Each row is a point on a tangle of strands that fork, close into loops and nearly touch. The rows are in no order.
In the rows, 100 means zero.
Two points are linked if the straight distance between their rows is under 103.
J_969: 101 102 115 91 106 65 115 135 105 114 103 121 95 109 106 83 88 96 85 88
 119 79 90 135 105 130 107 119 88 103 69
J_995: 80 94 98 96 100 75 101 89 106 84 106 63 103 85 124 99 107 109 117 92 70
 72 126 76 122 91 80 98 107 111 99
J_736: 105 103 103 98 72 89 136 154 86 84 119 102 105 91 103 82 98 84 112 50 91
 68 117 95 142 124 81 96 89 118 84
J_404: 116 79 76 87 97 106 105 121 85 62 68 117 120 82 75 103 61 100 89 104 87
 102 158 78 76 97 105 123 95 81 135
J_279: 103 71 93 95 66 146 107 159 79 99 55 117 117 90 95 99 84 98 124 83 93
 117 97 84 74 130 59 98 92 122 116
J_308: 66 88 94 116 105 116 90 86 82 93 142 122 81 127 102 111 92 81 85 102 70
 98 112 124 97 133 109 106 120 117 84
J_539: 104 102 80 109 103 119 71 118 70 119 110 88 122 111 90 138 61 65 80 118
 123 117 107 121 91 40 148 97 79 62 103
J_804: 106 131 175 72 142 66 130 92 112 116 59 72 85 108 72 96 115 128 121 120
 107 91 71 79 131 84 106 76 132 150 87
J_504: 108 109 99 71 118 44 83 107 79 124 77 71 116 96 113 110 106 108 103 118
 117 81 66 130 111 101 107 68 102 78 97
J_936: 89 89 89 110 80 135 63 103 74 109 153 120 99 136 91 110 112 71 74 107
 141 126 89 109 79 92 154 124 73 90 100
J_477: 74 83 110 108 136 105 107 80 101 85 133 92 86 108 106 127 85 78 79 111
 79 78 122 106 130 123 102 71 126 107 110
J_877: 138 97 118 89 108 79 119 136 120 77 52 100 97 88 77 114 60 116 95 105 71
 81 145 75 78 81 99 128 104 91 122
J_19: 68 74 79 112 92 165 108 133 72 98 87 139 119 96 95 114 77 91 127 107 88
 128 84 99 57 114 82 89 122 140 112
J_250: 113 105 135 116 158 111 111 106 103 114 77 62 116 75 107 128 66 70 85
 162 111 63 113 137 93 55 109 67 130 90 138
J_979: 102 77 95 110 81 144 71 82 79 130 127 101 99 134 120 121 113 84 78 101
 151 119 74 133 108 107 124 92 88 88 78
J_117: 103 81 125 97 59 109 121 141 113 98 84 134 103 91 84 85 115 83 113 68
 143 101 72 102 110 170 98 100 83 118 96
J_271: 73 84 79 111 136 149 86 69 89 80 117 106 120 82 96 133 72 88 87 145 88
 101 151 98 90 68 104 85 117 99 147
J_18: 102 73 65 88 90 131 73 42 98 99 122 117 82 106 120 93 128 104 74 104 98
 135 65 101 73 118 97 111 109 81 87
J_357: 92 91 132 118 150 93 103 107 93 103 107 80 102 104 108 125 72 71 70 135
 103 61 115 145 114 89 109 74 119 106 117
J_556: 122 145 117 104 119 61 111 118 95 127 112 67 85 109 110 99 128 133 107
 68 46 74 74 117 132 84 81 74 108 96 66
J_292: 74 74 90 101 88 115 119 116 77 70 107 90 112 100 90 104 87 67 136 92 139
 88 117 115 138 124 119 77 95 116 101
J_577: 110 138 111 128 111 57 96 74 149 107 117 126 92 114 101 92 122 143 115
 66 44 111 101 77 88 100 87 112 77 114 79
J_657: 85 112 72 91 129 103 82 108 100 95 91 114 122 98 98 136 72 119 92 120 55
 98 122 115 79 94 93 90 130 88 120
J_760: 110 70 114 100 63 126 95 111 107 105 100 126 114 111 95 81 120 81 99 95
 177 102 77 112 93 139 121 116 76 111 84
J_62: 79 72 98 118 74 155 100 121 96 89 96 148 117 112 81 105 109 81 135 88
 110 130 68 89 56 134 119 107 115 148 108
J_957: 138 101 105 109 157 107 81 50 91 112 67 47 101 86 91 137 81 100 84 148
 100 119 101 125 119 42 122 66 111 60 119
J_69: 81 60 102 111 79 176 82 119 70 95 107 95 108 106 104 101 84 65 117 108
 134 115 108 127 89 99 120 101 107 121 78
J_386: 93 105 79 97 112 85 95 41 112 88 123 111 78 114 120 88 112 114 83 92 48
 99 113 76 89 111 90 120 115 113 94
J_290: 91 90 102 105 135 131 95 98 113 95 98 78 133 74 92 129 73 105 100 156 91
 96 143 93 74 31 104 100 124 99 148
J_452: 101 114 86 119 92 65 108 106 115 104 109 116 88 108 106 91 90 125 117 61
 44 107 120 68 80 83 68 105 70 117 86
J_809: 139 121 109 134 34 117 124 151 111 120 134 115 100 96 91 66 132 108 118
 14 88 97 97 88 105 121 65 98 56 114 74
J_720: 160 80 122 71 94 65 101 114 82 87 65 107 107 98 87 77 104 92 68 89 149
 97 108 100 93 117 126 114 82 63 94
J_584: 109 142 156 67 116 41 131 90 143 112 80 89 80 106 87 79 117 129 120 105
 104 91 85 75 125 90 107 110 94 132 77
J_937: 151 153 146 131 114 34 119 119 143 116 118 96 105 105 86 71 134 150 121
 58 88 85 85 88 116 89 99 103 63 110 71
J_422: 140 97 131 70 108 56 101 93 116 97 80 103 82 97 88 60 109 98 78 111 152
 91 98 83 105 81 140 144 74 82 91
J_515: 66 111 83 119 71 115 99 152 89 103 108 128 116 104 95 112 107 104 124 56
 70 110 83 92 102 138 78 77 109 120 112
J_270: 139 78 118 106 150 112 97 54 113 99 71 64 67 80 75 133 82 112 79 145 88
 111 89 97 123 69 91 85 128 75 129
J_773: 117 125 133 72 113 37 115 90 143 99 88 109 94 97 101 63 131 121 101 122
 145 78 88 94 116 95 120 120 79 107 84
J_362: 104 140 104 93 75 52 115 70 151 97 116 103 108 105 120 58 148 117 107 97
 126 86 93 94 109 124 101 135 90 95 74
J_660: 110 70 95 109 113 120 80 74 77 116 119 88 88 104 122 126 94 85 80 113
 129 110 86 134 134 125 91 58 96 79 93
J_768: 80 105 99 133 56 123 111 132 112 96 101 160 112 101 100 88 116 97 132 56
 89 120 71 68 74 157 80 107 94 138 105
J_244: 103 97 114 88 133 90 78 66 118 111 127 94 85 124 107 102 120 109 60 134
 120 94 94 108 102 85 139 125 96 79 93
J_380: 97 93 131 92 131 107 93 94 115 98 58 53 102 86 80 125 81 110 110 145 86
 106 113 89 85 27 121 110 141 103 123
J_105: 78 109 73 106 86 100 116 69 100 110 126 133 83 115 132 79 124 106 93 69
 60 125 76 90 55 115 68 110 104 121 78
J_474: 86 120 68 117 65 113 68 58 105 88 126 138 105 121 101 69 125 72 84 94
 138 112 90 83 56 117 139 145 83 103 104
J_35: 77 69 55 116 115 139 80 47 73 78 133 115 111 113 101 114 97 83 89 123 91
 120 127 91 86 86 109 86 107 103 126
J_193: 117 139 134 87 137 68 106 48 164 102 121 107 71 110 113 85 148 141 79
 122 105 95 73 103 121 129 100 106 113 91 82
J_213: 111 131 123 89 134 57 106 93 107 109 76 66 95 111 95 119 102 134 110 101
 57 93 82 104 116 93 93 82 133 100 80
J_518: 145 143 122 98 101 45 114 144 108 112 105 91 96 99 96 81 114 124 115 50
 70 77 90 105 120 91 78 91 73 96 70
J_954: 100 90 117 94 130 96 80 68 113 102 91 65 93 103 85 123 99 103 82 140 120
 100 99 73 95 37 144 121 104 95 110
J_43: 92 69 94 109 104 113 85 99 69 73 101 79 143 97 96 113 84 75 111 115 135
 93 146 109 117 80 136 82 87 100 118
J_748: 86 81 81 120 68 151 76 78 93 100 121 141 99 122 96 83 126 72 100 98 129
 123 65 80 44 123 131 121 92 142 114
J_145: 75 72 87 108 83 138 87 116 76 92 96 81 120 86 131 86 78 92 123 91 105
 111 110 124 91 97 85 98 111 107 92
J_251: 78 80 78 100 61 128 102 99 83 98 108 114 98 101 130 77 103 96 108 76 82
 103 90 93 71 116 73 117 104 135 80
J_997: 114 80 88 98 140 104 89 68 91 107 90 59 73 85 110 117 87 102 74 121 86
 103 88 121 136 109 82 72 112 58 102
J_920: 75 107 104 112 142 111 108 113 102 86 81 60 119 71 120 115 63 104 111
 122 62 77 147 115 115 73 64 79 126 97 134
J_985: 132 114 156 88 139 88 117 53 154 100 99 100 41 121 80 103 137 146 75 128
 90 103 67 87 124 111 98 114 132 114 89
J_459: 100 79 69 97 117 117 94 72 90 103 96 81 67 85 116 106 92 114 88 94 46
 120 78 110 108 111 59 91 120 66 95
J_316: 122 118 106 114 133 110 75 86 73 124 98 56 111 103 92 138 85 87 72 134
 115 121 103 118 107 15 143 84 91 53 111
J_141: 98 97 112 96 107 74 96 55 138 84 98 77 101 110 112 108 128 120 95 117 70
 82 106 57 97 81 100 111 123 120 110
J_963: 56 114 74 115 77 126 105 110 71 94 136 122 91 101 109 114 119 98 103 52
 59 113 105 83 141 122 71 62 117 111 125
J_771: 80 86 53 91 119 105 78 61 79 86 111 99 109 96 98 100 100 93 85 119 89
 124 112 73 59 42 124 112 97 85 126
J_277: 100 68 84 75 50 103 102 128 91 96 49 100 101 82 102 90 83 96 111 85 112
 117 112 86 83 122 77 106 78 89 105
J_856: 74 85 74 73 59 67 79 85 106 95 79 102 114 93 106 94 98 87 111 97 115 97
 114 72 88 115 97 118 71 102 106
J_705: 75 96 81 81 87 83 92 123 76 110 84 77 121 88 114 118 91 97 118 109 110
 86 91 118 111 118 84 55 96 81 121
J_138: 105 140 121 97 130 87 112 106 99 107 48 60 109 99 79 122 76 134 133 129
 39 93 99 101 107 60 100 74 145 110 101
J_679: 89 132 83 102 68 83 107 179 75 117 86 92 119 95 106 112 99 102 114 69 81
 86 97 112 115 111 66 66 96 92 120
J_571: 136 100 144 83 150 102 108 58 122 98 76 74 53 101 70 122 99 134 77 134
 77 110 62 105 134 102 101 95 142 96 97
J_741: 98 117 92 110 102 96 59 56 119 98 154 118 86 132 107 80 139 90 67 128
 135 97 103 85 87 100 155 150 82 90 111
J_567: 70 101 89 101 87 116 137 152 72 75 92 104 104 81 94 93 70 80 137 69 97
 86 138 102 136 117 75 84 97 109 120
J_793: 99 89 92 92 98 111 88 68 105 101 124 93 70 109 117 95 123 116 79 91 87
 109 62 120 110 139 75 100 117 78 69
J_275: 62 88 85 106 109 122 106 90 85 72 95 78 113 80 124 88 79 99 125 101 85
 93 153 108 105 80 76 97 111 97 120
J_249: 127 119 80 138 59 90 109 122 109 101 117 126 98 101 96 75 111 118 133 31
 64 111 111 73 74 105 63 101 52 116 87
J_566: 76 71 66 106 73 139 97 115 67 75 103 139 91 99 70 88 75 59 91 94 119 112
 121 88 70 93 131 122 84 101 111
J_889: 81 77 78 80 85 91 78 48 91 116 90 82 94 100 116 95 110 93 96 113 129 113
 105 88 103 81 101 107 88 89 88
J_770: 117 154 110 110 111 64 105 64 146 108 139 110 78 98 118 82 159 148 84 75
 77 103 74 98 136 136 69 104 102 77 86
J_75: 88 115 118 92 84 84 118 120 113 126 136 123 105 106 132 82 120 91 90 89
 145 88 64 134 116 148 83 96 96 109 71
J_276: 83 101 55 110 89 164 83 112 69 104 112 121 136 89 82 141 57 77 101 118
 122 129 124 129 86 61 123 82 98 80 125
J_519: 100 76 91 101 69 109 95 93 82 85 105 110 106 120 85 93 109 54 113 97 161
 97 112 94 110 123 148 107 73 113 94
J_618: 102 107 105 107 106 64 124 111 128 90 71 112 89 98 83 109 65 109 111 92
 62 87 139 50 85 76 74 117 92 129 114
J_354: 84 99 63 93 97 137 119 126 78 83 85 131 125 67 77 106 36 88 107 125 92
 98 155 111 87 85 84 111 98 98 135
J_908: 122 129 107 69 135 58 94 91 92 137 94 98 81 116 115 88 120 116 91 124
 125 90 44 149 109 106 111 79 111 80 64
J_198: 130 108 129 98 109 55 125 151 93 93 88 103 99 98 98 87 81 89 93 72 93 66
 110 106 121 117 89 96 85 109 93
J_462: 90 135 97 121 121 94 118 150 89 110 92 59 114 87 121 110 70 110 125 94
 48 69 129 110 130 67 61 74 113 92 116
J_595: 84 79 63 85 87 102 77 81 80 101 75 81 112 82 88 99 88 94 119 124 109 130
 118 84 76 47 127 115 78 69 112
J_975: 61 89 76 115 87 145 101 90 83 87 140 126 77 115 98 121 108 84 104 83 74
 115 75 116 121 158 87 66 132 113 97
J_110: 117 109 149 66 138 42 112 103 109 118 49 72 104 97 72 104 97 111 120 142
 128 83 72 94 99 73 121 89 107 116 103
J_70: 147 114 119 120 41 102 138 130 133 104 111 113 112 90 104 56 142 113 106
 48 120 100 83 86 97 140 57 130 76 110 60
J_568: 125 116 116 98 47 92 118 108 138 106 111 120 103 96 115 54 137 112 99 91
 140 104 81 111 82 137 84 154 90 97 61
J_394: 83 120 111 80 68 74 112 116 111 126 116 94 99 87 130 79 144 112 106 69
 117 88 62 104 126 123 61 85 96 100 74
J_901: 116 65 83 89 56 132 109 109 90 89 70 124 79 92 91 72 87 69 91 74 122 115
 112 78 75 127 102 135 81 92 90
J_898: 101 79 86 105 83 124 84 129 81 93 124 118 79 109 71 83 90 74 66 86 126
 118 99 91 66 86 147 147 76 60 99
J_466: 99 96 80 83 94 87 83 129 91 108 80 98 138 91 97 136 58 95 105 123 110 84
 117 131 85 97 114 80 105 79 119

A piece is all that can be reached along the links. How many separate loops has the piece of each point below (a circle has one, a figure eight two, a Y none), and how many tips (points with one link)?
J_793 => loops 1, tips 6
J_584 => loops 0, tips 4
J_105 => loops 1, tips 2
J_138 => loops 0, tips 5

How many points has the smallest loop of links through each point below? Write none if it is on no loop.
J_474 => 17
J_145 => 7
J_308 => none
